Points, in no order, along strands that fork, close into loops and pass close to each other.
Two points are linked if the straight distance between their rows is under 149. Some points are linked to none.
z372: [ -8 -26   6  -6 -29   5  20 -13  11  34  29 -10  11   7  14 -53  -8  41
 -12   3 -40 -41  33 -16  44  21  22   5 -29  13  -2 -36  39]
z974: [ 14  12 -14 -11  42 -26 -18 -15  -2  54   4  33  23 -15 -26 -20 -21 -15
   2  63  42 -36 -24  24 -32   3 -14  24  -6 -25  16  30 -26]
z604: [-12 -37   0 -41  21  29 -10 -28   4  15 -16  14  15  -8   7 -35 -17 -26
 -34  86  18   1 -23  36  33  -4 -59  31  31  -6   5  73  60]
z167: [-19 -34  -1  -7 -17   9  13 -10 -14 -36 -26 -21 -17  25  49 -32  51   3
 -27 -26 -19  47  62  27  61  18  35  -9  50  13  15 -64  28]
z12: [  6  47  10  58 -28 -42 -31  11   2  30  34  15  31   4 -33  38   9 -53
  15 -15  10   0 -11   9   6 -13  -6 -63 -15  -7  14  51   4]
z230: [  0  22   2 -46  25  42   1  16   2  11   7 -51 -41  15  62 -39  31  -8
   9 -14  56  -8   6  43  16  35  25  19  55  -4  14 -18   8]
z154: [ 20 -15   5  34  28 -31 -42   6 -24  35 -51   7  11  64  26 -30  33   6
  44  10  41 -37  -2  -7 -24   0  72  25  12  38   3 -66 -31]
z143: [ -9  10   7 -16 -42  26  28  20  39 -14  44  10  12 -41 -40  31 -75  -1
 -27 -23 -61  -5 -28 -18  35  -2 -47  -4 -55 -20 -31  65  24]
z642: [ -7 -27 -11   8 -20 -14  -4   0 -84 -14  15  -6 -11 -41 -37  26  51 -32
   1   5   6 -17  24  19  29   3 -25 -43  -2  38 -21  16  -3]
z607: [-27 -12  -1 -17   6  49  26  39 -14 -27 -47   2 -25 -15   8 -28  -7  46
  38  29  34 -60  11 -30 -33  -2  -5  56 -54  34  -9 -17 -47]
z992: [ -5  47 -21  18  -9  -7   7  45 -12  -2  49 -34 -61 -37 -38  56   6 -45
  33 -73  55 -34  21  15 -31  18 -23 -32 -43 -15 -24 -45 -49]
z474: [ 13  24 -15 -20  20 -60 -27  -6 -50  50   0  25  -2  -6 -29 -20  27  -2
 -12   3  37 -39  33  44   8   9  31  10  23   0  24 -45 -61]
z525: [  2  24  13  22 -11  57  22  -3 -13 -21   2 -47 -22  32  63  13  -5  35
  33 -55 -35 -24 -15 -86   2  10  44   4  -3  -5 -14   6 -34]
z596: [  5  22   1  -6  -3   6  46  35  37  31  65 -26  15 -37 -32  37 -53 -27
 -28 -27 -14  -5 -52  -4 -10  30 -21 -19 -53 -53 -22  66  41]
z893: [-29 -12  -8 -37  56  41  59 -15 -11  -8  -9 -58 -10 -30   9  22 -17 -11
 -39  41  53  53 -39  15  -7  44 -20  -2  15 -65   3  65  16]
z477: [ -4 -20  29 -31  15  22 -34  15 -19  11 -18 -63  -9  44  72 -69  47   5
  26   4  52   7   7  15  17  45  48   7  36  54  19 -36  14]
z542: [  4  -4  20  -7  11  30 -10 -21  63 -28 -19  36   4  23  10  -6 -54  30
  49  15   7  34 -55 -26 -37 -11 -30  24   4   1  10  50  24]
z393: [ 17   3 -24 -27 -23  -9 -14  43  62  21  67  47 -25 -22 -40   1  -7 -30
  11 -23  -2 -62  23  61  23 -18 -37  15 -15   9 -25 -18  47]
z72: [ 16 -23 -18 -50  13   3  22  -7  53 -22  41  24 -12 -18  -8  16   4 -33
 -46 -18 -32  30 -22  50   7 -12 -55   6  55 -21 -22   6  92]
z679: [ 22  -3   7  -3  39   8  17 -32 -21  68   6 -19  32   2  13 -27 -36   0
   1  80  20 -44 -44 -17  -2   7   5   8 -19 -25  26  65   6]
z753: [ -5 -19   5  40   1  20  14 -43 -13   6  -9  11  24  19   9  25 -31  -8
 -16  50 -50 -32  -5 -31  67 -24 -10  -3  -2 -29   6  96  26]
z621: [-18 -10  10 -63  18 -14  12 -44  53  10 -32  34  28  30  -3 -69 -32  63
 -65  22 -27  46   4  14   5   4  -5  49  40 -25  31 -53  15]
z934: [  5   3  -4 -28  42  -3 -26 -55 -25  13   2  25  -4 -14   4   5 -14 -28
 -23  61   7   5 -44  34  25 -14 -49  11  65 -35  11  97  20]
z791: [ -6  -2   3 -26  35  33  53   2  26  10  37 -48  -4 -23   0  26 -37 -19
 -21   1  13  32 -61   6  -4  33 -30 -10 -10 -56  -5  88  49]
z927: [ 23   6  10  38  -5 -22  -4   0  12  62  39 -20  46   9  13   1   4 -33
  10  -6   0   6 -18  -1   3  23  30 -48  -6 -11  16  39  35]
z79: [-22   7  16  21 -28 -22 -25  62 -47  23 -11 -58 -16  11   1 -40  26   5
  39 -45  74  -4  17  17 -11  61  50 -19 -45  21  -4 -32 -57]
z471: [ 23  -8  -4 -17  41  -2 -21 -19  90  19  -3  54   9  32  12 -27 -32  -3
  27  38  34  23 -39  42 -42 -17 -23  35  34 -13  15  17  46]
z585: [ -5  11 -15   4 -24 -44  23  -7  36  30  35  27  23  -5 -33  17 -24 -11
 -63 -14 -52  44   3  37  22  -7   1 -16   3 -74   6  27  27]
z808: [-17 -34   4 -15  32  -1  -3 -15 -45 -39 -84   0  12  16  35 -30  34  53
  -1  19  -4  16 -20 -58 -60 -13  11  33  23  31 -16 -68 -44]
z36: [-14   2  -7   0 -33  -6   4 -19 -41 -46 -37  31   0 -13 -31  30  20   1
 -49   5 -31  71  33  22  30 -33 -11 -18  23 -18   9  16 -24]
z554: [  9  -4  29 -62  -7   8   1  -1   7  53  47 -42  40 -19  26 -75 -18  37
  10  12  -1  -9 -43 -37 -30  44   3   2 -50  29  13 -20  10]
z678: [ 14 -12 -30   3  37   7  13  18  31 -10  45   3 -31 -39 -36  43  17 -85
  13 -14  47   0 -12  38 -43   9 -52 -32  28   3 -45 -29  33]
z662: [ -9  35 -28  12  21 -20   9   8 -17  24  33 -10 -25 -36 -47  75   3 -85
 -26  12  50 -18  -9  42  11  10 -32 -29   4 -56 -11  63  -3]
z411: [-21 -67   8  15  -4  10  16 -12 -37  -3 -11 -20  51 -24   7   3  12 -34
 -18  57  -1  29 -14 -12  37  23 -26 -47 -20  27  -4  66  57]
z914: [-15 -26 -23 -32  11  39  56  47  30  30  28 -25 -35 -20  -1 -33 -23  12
   1   8  31 -76  33  28  15  32   0  38 -63 -10 -14 -31  30]
z576: [-33  13  24 -29   5  14  18 -14 -84  -8 -53 -46  -3  -1  36 -31  28  80
 -30  14 -19 -43  -8 -69  20  -3  30  39  13   0   3   9 -70]
z470: [ -4  10   6   9 -15  62  15  55  47 -42  24 -41 -41  15  39  20  21 -43
  41 -65  16  12   8  23  20  27   2 -25  13  23 -15  -3  43]
z632: [ -5 -51  27 -12  30  32  -5 -10 -28   7 -21 -96   5  58  92 -54  34   2
  18  16  34  26  -7 -34  11  39  53 -15   7  40  16 -39  15]
z559: [ 18  56 -32 -11  15  -9  -2 -13  -7 -21  -8  36 -34  -8 -15  26  -5  18
   9 -48   3   4 -13  -4 -73 -27  -1  16  14 -16  -3 -69 -71]
z405: [ 11 -10  -7   2   3  -6  -5  33  43 -20  27  21  16 -46 -52  29  -5 -58
  19 -16  36  41 -42  22 -71   4 -73 -39 -17  21 -39 -12  24]
z240: [ 19  59 -11  36  -6  -5  -7  14 -25 -13  53 -15 -57  -8 -22  80  27 -50
  43 -78  16 -60  16 -12  -2 -35  -4 -28 -16  11 -27 -30 -46]
z514: [-15 -55 -12 -20  -1  23  14  14 -38 -36  16 -17 -24 -40 -22  19  40 -56
  -3  11  17  -4  23  39  45  22 -46 -33  19  46 -40   2  52]
z188: [ 27   6   9  36  -1 -53 -43 -41   2  -1 -44  36  25  58  11  -4  16  25
 -33 -15 -54  42  35   0  19 -23  63   1  57  -8  31 -47 -11]
z783: [ 39  25   9 -16  19 -11 -22 -49  37  20  31  13  24  21  41 -28 -21  16
  19 -30 -31  26 -55 -25 -50  14   9  -7  39  12  15 -18  25]
z462: [ 20   5  25 -32  -3 -29 -12  18  37  75  -4 -43  39  52  22 -80 -15  40
 -24  -9   8  30   1   5   9  49  83  13 -18  -6  33 -56  -7]
z637: [  9 -13  -1  52 -15 -40 -31  13  42  -5 -57  73  29  45 -31  -9  -2  10
  22  32   3  33  23  14 -27 -34  32   4 -13  11   6 -29 -20]
z772: [-27 -11  -4  17 -23  46  21  78   7 -30   7 -49 -56  -8  -1  13  32 -39
  37 -40  67   8  40  49  23  43   2 -29 -14  19 -24 -18  20]
z231: [-48  14   2 -62  -5  16  24   5   3 -27 -38 -13   1 -13   8 -37 -29  78
 -31 -14  -7  49   2 -32 -28  28  16  41 -25 -15  13 -50 -56]
z950: [ 14 -21 -28   1  18   6  25 -26  40  -5  25  22  -6   6  20   6   1 -17
 -16 -25 -43  10  18  18  10 -10  -8  -3  31 -15  -1 -50  66]
z654: [  8   4 -11  79 -34 -46  -9  14  -7 -13 -10  54   6   4 -68  62  14 -15
   9 -12  -8  17  41  -3 -33 -69 -10 -34 -65   7 -15 -37 -38]
z746: [-16  33   3 -25 -24 -23   1  65  28  46  30 -25   2 -24  -8 -28   1  -8
 -26  -5  42   3   6  60  16  39  15   2  -4 -41  19  46   3]
z228: [ 20  41 -12  -7   0  17  -6 -32   9 -46 -17  35 -44  18  13  17 -10  41
  11 -43 -36   3  -6 -22 -35 -42   9  42  35 -16  -7 -44 -36]
z915: [ 20 -54  15  36  48  21  -6 -46   1   6 -13 -63  25  58 100 -28   8   2
   7  11 -14  38 -20 -48  -8  20  49 -18  17  15  23 -28  45]
z905: [ 14 -14 -33 -13 -16 -49   1   3  -1  35  75  27 -12 -35 -58  23  23 -52
 -24 -15 -15 -42  30  67  33  -6 -32 -23  -7  -8 -27 -20  45]
z860: [ 12 -41  -2  15  54  50   5   0  13 -19 -27 -22   5  13  40  -4  13 -26
  54  43  62   7 -32 -23 -55  13 -11  -1  -2  43  -8   2  25]
z764: [-26   9   7  17 -30   0   7  59 -13   2   7 -63 -22   5  15 -16  44 -24
  16 -54  65  39  21  37  -8  62  35 -49 -10  -3 -11 -36 -17]
z768: [ 14  32  29  -3 -53  34 -44  -6  17 -62 -16  10 -26  25  37  10  21  40
  15 -35 -55  17  20 -21  42 -35  24  15  64  42   9   8  -1]
z873: [  -9  -30   -2  -24    8  -12    3   -5    0    1  -62   15   25   32
    8  -55   -7   59  -17   -6  -13   33    3  -41  -43   12   42   36
  -18   11   -3 -107  -47]
z381: [  4   1  32  23 -35 -30 -39 -31 -56 -12 -41  12  41   5   4 -13  27  35
 -15  41 -57  -5   7 -39  45 -26  14   0  33  28  14  62 -20]
z571: [ -7   8   1  49   0 -12 -34  21 -14 -34 -31  33   4 -14 -64  73   8 -60
  28  41  53  17 -24   3 -30 -53 -68 -25 -17  20 -20  79 -37]
z214: [ 13  -7 -10   2   8 -87 -38 -41 -64  41 -18  54  41   2 -38 -23  36   2
 -21  33  -7 -26  29  25  15 -21  18  -4  16  12  20 -34 -37]
z782: [  5  34 -13 -12 -23 -11  -3 -40 -45  14  30  21 -24  -4  -3   2   9   2
 -32   1 -48 -69  35   9  86 -22   5  14  38 -22  19  27  -5]
z226: [ 33  20   5 -35  65 -12 -11 -32 -32  49 -55 -15  11  38  24 -48 -23  42
 -11  20  38 -31 -31 -20 -27  11  50  52  24 -11  30 -38 -61]
z235: [-19 -45  -4 -30  25   0   9 -19 -17  15 -22   8  24  -7   8 -50  16  -3
 -33  63  25   6  15  36  20  16 -23  11  30  12  10 -10  31]
z81: [  0   5 -12  47  -1 -12  13 -37  13   8   1  30  10  18 -21  50 -37 -18
 -29   5 -41  32  -1   9  39 -22   4 -22   6 -73  12  69  11]
z153: [-43 -17  36 -24  -2  46  36 -53  16 -18  -5 -36  11  21  36 -14 -40  53
 -45  31 -49  38  -6 -53  49  14  -1  11  13 -30  26  46  33]
z491: [ 11 -59   9  14 -15  15 -25 -34 -32 -47 -11  18  18  -1  19   2  40   3
   5  19 -53 -14  18 -29  32 -35 -28 -15  35  76  -9  -7  49]
z700: [  30   21  -12   32   -6   33   17   -1   37   -3   25   28  -32   25
   -5   38  -28   -3   40  -12  -41 -107   27  -21   44  -47    4   27
  -11    0  -13    2    3]
z7: [ 14  -1 -20 -21  24   4  28  59  90  38  57 -10 -16 -13  -5 -16  -7 -24
  12 -27  41 -11 -23  32 -64  26  -8  22 -25 -33 -23 -32  47]
z194: [ -8 -27 -19 -25  -5  27  42  80  57  24  53 -22 -25 -39 -24 -15 -31 -16
  27 -11  38 -55   1  26 -16  31 -20  18 -82   8 -32 -18  48]
z536: [ -6  -4  29  23   1  -6  -9   8   7  17 -52   3  44  27  -2 -30 -28  49
  26  46   6   6 -25 -52 -27   7  42  14 -44  12  12  27 -39]
z74: [  7   5  -4  38 -44  18  35  17  28 -28  26  27   3 -19 -64  73 -53 -17
  -9 -28 -62  -6  11 -14  38 -42 -28 -20 -65 -14 -31  34  -5]
z784: [ 16   8  19 -57   1 -23   1  25 -15  80  55 -70  23 -34  11 -72  -3  12
  -7  -4  36 -15 -35   9 -31  61  28  -6 -48   1  11 -13  -1]
z256: [-33  10  10 -68 -44  17  -9  76  11  -1  30 -45 -24 -60  -1 -43  10   7
  -3  -9  47  -6  13  54  26  58 -20  11 -14  27   4  32  16]
z689: [  3 -23  15  23  34  14  14 -67 -34  16 -29   5  24  18  14  -7 -40  28
 -14  77 -30 -37 -30 -49  24 -19 -15  29   7 -21  16  85  10]
z136: [ 11  12   7 -34 -74  22 -19  21  18 -28  41  14 -20 -27 -11 -30  -2  32
  24 -59 -48 -30  27  -6  16   7 -16   9 -18  62 -23 -58  13]
z23: [ 13  33  14  29 -63   5  -6  35  15 -25  55  10 -14 -29 -72  81 -24 -37
  -8 -65 -16   5  22  12  23 -45 -40 -44 -55  10 -21   3 -18]
z976: [ 27 -23  -3  54 -26  -4 -24 -11  71 -14 -11  69  17  46 -16  12 -19 -12
  27  22 -42  16  28   4  16 -51  -5  -5  -6  15 -10   3  35]
z970: [-13   5  -7  11 -14 -31   6   5  -4  12 -20  30  50 -28 -36 -10 -42  31
  -5  22  -4  37 -31 -33 -63  16  -3  -9 -58 -13   9  17 -49]
z643: [-10   6   0  -1 -34 -43 -22  58  19   9  26   2  16 -61 -54 -12   3 -33
  -3 -27  44  46 -16  37 -69  33 -45 -42 -36  10 -17 -24   5]
z819: [ 20  -2 -17 -17  75  -6  18 -49 -45  45 -25   2 -14  19  34 -39   0  27
  -8  35  24 -76  -7 -11 -19 -11  22  49  34 -21  20 -55 -26]
z363: [ 27  13 -45 -14  50 -12 -11 -22  -2  -2  35  42 -33 -36 -46  58  15 -72
  18  10  38 -41  -9  26 -40 -25 -58  -4  28   5 -28 -26  -2]
z325: [-38  35 -10  48 -31 -47   7  36 -43   3 -30   2   0  -5 -47  34  16 -12
 -34 -16  25  36  53  37  22   0  21 -41 -30 -50  18   1 -66]
z482: [ 36 -28  17  55  20  -8 -19 -31  15  39   9 -34  49  48  58 -19   4 -18
  17  20 -18  20 -15 -21   6  17  50 -33  10   6  27   7  56]
z899: [-17  -7  11 -60  16  54  24 -10  74 -40  11  14 -11 -16   3  -3 -60  26
  12   0   7  50 -62  -2 -36   7 -58  31   2 -10 -11  33  38]
z259: [ 17  42 -17  -4  23  31  -6   1 -37 -10  23 -17 -58  -9  27  37  31 -24
  44 -40  22 -76  -3  -8   1  -4  -2   5  28   8 -13  -2 -29]
z364: [-23   6  30  -7 -49  41   3  26   1 -24  20 -27  33 -37   1 -11 -34  33
  32  -8 -36 -16 -26 -74   3  25 -18  -9 -69  53 -10  47  -5]
z51: [ 17   7 -22 -10   8 -37 -25 -57 -38  21   6  50   0   5  -7   9  15  -9
 -41  30 -43 -35  37  32  48 -45  -2  15  54 -18  18   0   3]
z822: [  9  43  37 -12 -27 -45 -40  17  -1  52 -25 -21  43  33  -2 -45 -17  38
 -26 -23   1  42  -7   3  26  40  73  -2   7  -6  43   2 -52]
z283: [ 31 -31 -37  22  53 -33  -2 -35  43  17   6  36   7  31  28  -2   5 -27
 -16   8  -8  19  25  50  -3 -21  11   7  57 -31  11 -52  66]
z493: [  9  -4  -7  42 -31  17  16  26  28  13  30  23   3   0 -36  40 -47 -21
  35   1 -28 -85  21 -22  36 -25 -10  -1 -71   6 -20  26   9]
z342: [ 25 -13  -2  60  55  15 -38 -35   6 -40 -35  13 -26  51  57  41   5 -15
  44  19  -9 -25 -11 -21  20 -58  10  19  67   9  19  56  30]
z183: [-20  -2  30  19 -17 -16 -15  56 -68  17 -46 -61   3  17  21 -32  23  32
  38   0  45 -17 -12 -35 -22  35  62   3 -54  39  -6  -7 -84]
z719: [  2   1 -17 -32  17  -7   5  10  92   1 -11  64 -10  26 -11 -29 -35  15
  -1  11  18  36  -7  56 -37 -15 -15  51  24 -43   8 -17  21]
z95: [-23  -1  20 -83 -10  46  16  -3  38  14  39 -27  11 -29  17 -61 -40  59
  -7  18 -13 -14 -29 -52 -33  29 -27  34 -53  31   2 -31  20]
z647: [-13 -57  -2  17   6  28  37 -34 -52 -37  -7 -22  19  -9  31  10  23  11
 -12   1 -54  -6   5 -67  21   4  -7 -19  -3  20 -18 -14  24]
z47: [-28  -2  26  -8 -11  -5  -2  26 -71   7 -66 -46  -5  16  26 -43  30  75
   8  -5  -1 -50  -2 -54  -1  13  63  37 -18  24  -9 -25 -88]
z303: [  3 -26  12  57 -47 -12 -25 -14 -25   2 -19  34  31  16 -21  20   8  -5
  -6  52 -62 -21  35 -15  76 -39  -2 -19 -12  14   2  79  13]
z856: [ 27 -19   9  45  57  30 -23 -22   1 -41 -34 -22   2  36  68  26   9 -15
  64  11  19  18 -51 -44 -43  -9  11  -5  36  29   6  39  26]
z613: [-18   5 -21  65 -15 -65  22   2 -69   0 -15  12   0 -13 -70  60  31 -21
 -25  -6   4   8  46   3  -9 -22  11 -47 -49 -29  -4 -20 -63]
z723: [ 28  12   8  57  -5  47  14  -3  28 -28  -1  -8 -34  48  46  34 -11  11
  46 -34 -44 -60  19 -50  31 -34  35  20  10  -2  -9   8   0]
z443: [ 26  22 -19 -34 -37   9 -19  13  33  -4  51  44 -32 -24 -24  -6   1  -3
  25 -40 -24 -63  30  35  15 -21 -26  21   5  45 -14 -46   9]
z324: [-19  41   0  29  22 -30  10  18 -54  15 -39 -34   5  10  -7  21  13 -10
 -18 -10  41  38  -1   3  -3  35  50 -26   0 -46  26  21 -77]
z335: [ 11  23  -3   1  44  -2 -10 -39 -53 -13 -11 -10  -8 -10  21  32  14 -29
   0  22  23   9 -30   4  -2  -1 -15  -9  66 -21  17  58 -17]
z445: [-10 -45   2  64  -8   1  32 -18 -58 -47 -26 -13   8  -2   6  52  35   1
  -9 -14 -70  19  27 -55  11 -35  15 -37  -9   5 -24  -9  -4]
z842: [  4  22   8   6  48   0   1 -27 -56   7 -28 -54   6   2  43  15   5  -9
  -4  -1  37  39 -47 -15 -24  29  27 -12  33 -28  25  38 -41]
z436: [-17 -55   3 -23   6 -24  11 -23  -8  10  -2 -28  23  24  40 -56  38  12
 -48 -18 -26  49  40  19  39  42  37 -19  34   9  12 -84  40]
z718: [ -8  17 -18  20   5 -58   4 -20 -93  23  25  -9  -2 -45 -39  45  36 -34
 -11  -8   7 -28   9   1  -9   7  -3 -46 -15 -12  -3  -3 -53]
z49: [ 16  -4 -27 -20  45  15   8 -15 -34  31  34 -21 -45  -9  34 -12  45 -27
  22 -14  45 -67  20  36   5  29   7   2  46  -2  -6 -47   4]
z349: [ -7 -11 -25 -10   8  21  33  24 -15  30  29 -10 -55  -9   0 -23   8   4
  35 -15  42 -85  51  47   5  26  19  28 -31  -4 -15 -57  -9]
z947: [  2   1  24 -40   4 -20   9  44  97  40  -4 -29  31  46  14 -68 -25  42
 -26  -3  18  72 -10  25 -16  26  58  32 -14 -39  31  -9  23]
z257: [-26 -28  26 -41  -9  16 -34 -13 -18 -58 -62   5  29  12  34 -49  30  46
   1  32  -3  43 -11 -41 -23  -4 -15  15  30  69   2 -26  -6]
z399: [ -5  12  -7   7   2  -1 -39  21 -23 -50 -51  42 -13 -32 -53  38  24 -19
  33  45  41  -3 -17   3 -53 -63 -66  12  -3  33 -26  48 -62]
z448: [-21  26   5 -56 -66  -5 -21  39 -24   7  55 -25 -25 -62  -7 -41   4  24
  12 -62   4 -17  14  28   7  48 -11   2 -29  36  -5 -20  -9]
z803: [ 32 -11   4  17 -35   0 -21 -49  68 -25   7  81   6  22 -33  16 -41  17
  -3  10 -77  25  12 -15  15 -59 -34  16  12  -8 -15   3  37]
z294: [-14  -1  -6 -40   6   3  14 -11  63 -22 -45  55  -6  31  -7 -44 -40  53
 -29  14   1  53  23  30  -9 -13   0  59  25 -33  19 -42  -8]
z126: [ -8  21 -16  12   7  -3  -7   0   0 -18   0  35 -27 -18 -60  68 -19 -66
  -7  23  27  22 -12  39   6 -29 -63 -15  -2 -38 -17  70 -16]
z966: [ 10  19  -9   9 -17  22   5  20  40 -25  18   3 -16  10   9  14   2 -17
  16 -51 -14  36   7  18  -3   4   6 -20  15  -1  -4 -22  22]
z757: [  0  51 -29 -20  -6   1  -4  30 -11 -22   9  12 -40 -63 -39  33 -13 -10
  24 -37  38 -13  -8   2 -76  -6 -40   8 -28   7 -19 -40 -72]
z295: [ 13  36  24   6 -29 -32 -31 -14 -24  13 -16   9  31  26   8 -21  11  28
 -20 -11 -27  23   7  -5  27  12  51  -8  31  -1  31  10 -33]
z469: [ 22   6 -29 -12 -23 -52   8 -14  19  44  67  35  16 -34 -49  30 -11 -33
 -50 -16 -61  -7  -5  28  19 -10 -19 -29  -7 -39 -11  14  47]
z281: [-13   7 -33 -18  18 -45  23  -3 -67  48  12  -4  -6 -37 -30 -10  15  -5
 -25  -4  20 -35  28  32  -6  38  22  -5 -16 -40   1 -44 -58]
z938: [-35 -41  20 -13  21  54  27   6  13 -18 -63 -11  14  29  19 -34 -21  51
  24  64  32 -11  -8 -52 -24  -8   2  44 -48  21   8   5  -7]
z869: [  8 -44 -16  93  17 -26   8 -19 -46 -38 -42  11  -6  21   4  77  55 -25
   5   4 -42  12  42 -19  10 -86  21 -28  10   9 -21  -9   0]
z916: [ 32  14  -8  39  18   8 -30 -22  13 -36  -7  31 -32  34   9  73   9 -38
  27  -4 -14 -17   6  10  33 -71 -15   2  50   6   2  42  14]
z537: [-28  16 -18 -51 -54  -4  20  23 -12 -17  34   8 -12 -86 -54  20 -40  -1
 -58 -24 -39  11  11  24  26   5 -52  -5 -41 -17 -20  16   1]
z358: [-11  27  11  11 -31 -59 -18  33  18  15  -8  15  46 -42 -47 -11 -30  -1
  -6 -30  18  58 -24   6 -83  27 -16 -36 -51  -2   3 -20 -33]
z593: [-29 -58  -8 -22  17  47  30  14   7 -27  -9 -18 -16 -10  23 -13  30 -25
 -11  27  27  15  25  36  29  28 -24  -3  11  24  -5 -10  65]
z354: [-38  28 -14 -66 -43   8  32   4 -21 -22   6  -3  -5 -70 -17 -14 -25  37
 -56 -33 -38  40   3  -8  -9  32 -20   4 -26 -25   3 -23 -36]
z623: [ -2  -3  -2   8  -2  -3  -7  10 -27 -28 -39  43  -7  -9 -18   8  14  16
  20  25  10 -36   9 -13 -31 -44 -17  24 -11  28 -14  -2 -47]
z638: [ 35  35  28  16 -26  18 -48 -35  15 -70  -4  24 -31  27  17  49   4  13
  18 -42 -51  42  -8 -11  22 -65 -11   7  75  24   9  37   6]
z224: [ -8 -40  22  -6  10  23 -35 -54   0 -65 -39  21  22  19  37 -26  15  26
  -5  31 -48  35 -17 -51   2 -31 -43  14  63  61   7   0  49]
z646: [ -8  26   4  70 -42 -18 -10  39  34 -35 -49  54  -2  31 -51  49 -15   6
  17 -10  17  51  29   5 -30 -59  10 -10 -44 -17   1   3 -48]
z369: [ 15 -24  -7 -13  67  26   0   6  52  13   0 -16  -2   3  29 -17   3 -39
  26  49  80  20 -34  37 -48  20 -15   9  30  -5  -1  19  52]
z741: [ 12  29  12 -49   3 -24   3  48  59  44  39 -38   4   2  14 -49   9   0
 -40 -11  32  36 -19  56  -4  39  24  20  26 -42  25  27  36]
z284: [-14   6   4 -11  21  25  37 -51 -39   5 -20 -10  -9  12  30 -25 -11  58
 -40   8 -32 -52  16 -46  17  -3  16  46  24 -29  15 -39 -23]
z686: [-43 -29  18 -79  17  57  37 -21  60 -28  22 -18  16 -10  20 -26 -29  40
 -18  11 -20  52 -36 -37 -30  25 -49  15 -10   4  -2  -8  62]
z398: [-13  -1  18 -21 -59  32 -11 -10  23 -46 -21  18 -17  30  26 -35  28  48
 -14 -12 -53  18  63   4  46  -8  12  18  48  37   8 -61  31]
z653: [ -1  50   2  36  -6 -51 -33  30  16  43  55 -13  16 -37 -65  51   1 -77
   7   6  58 -23 -26  22  -1  11 -46 -59 -37 -29  -2  66  -1]
z924: [-13  20  17  25 -37  54  24  29 -10 -25  14 -55  -2  -5  31  22 -16  20
  36 -42 -24 -18 -24 -73   7  25  15 -21 -51  21 -11  37 -24]
z309: [  4  -3 -14  95  32 -53  -7 -17 -42  -7 -51   0   0  49  10  62  48 -12
   7 -16  -9  18  20 -25 -20 -46  62 -20  12 -22   3 -26 -42]
z957: [ 33  25 -20  69  44 -38 -26 -31 -15  22  -5   5 -16  61  38  41  22 -30
  31 -24   2 -26  11  -5  -8 -28  60  -7  36 -21  22 -22 -19]
z671: [ -6  -4  40 -20 -68   4 -21   2 -13   2  18   5  53 -37  -9 -34 -16  36
   8  26 -53 -12 -11 -48  30  24 -16 -11 -38  64   1  56  13]

How many points has the smallest loop of links through each point below? Write none if it is on no loop.
z381: 18
z324: 12
z183: none

A tip is a point with one link. Name the tips that can be reached along the links from each point below, in the order of the rows.
z95: z621, z784, z436
z632: z228, z7, z363
z256: z974, z188
z335: z782, z803
z723: z893, z23, z957, z671
z764: z72, z226, z283

A piece is two or more points that can be reached from each other along the links. Count, over all rows, the pieces, the separate loops (a circle has one, a figure eight two, a Y none), the forks (points with three links) and the tips (points with one).
pieces: 6
loops: 2
forks: 9
tips: 17
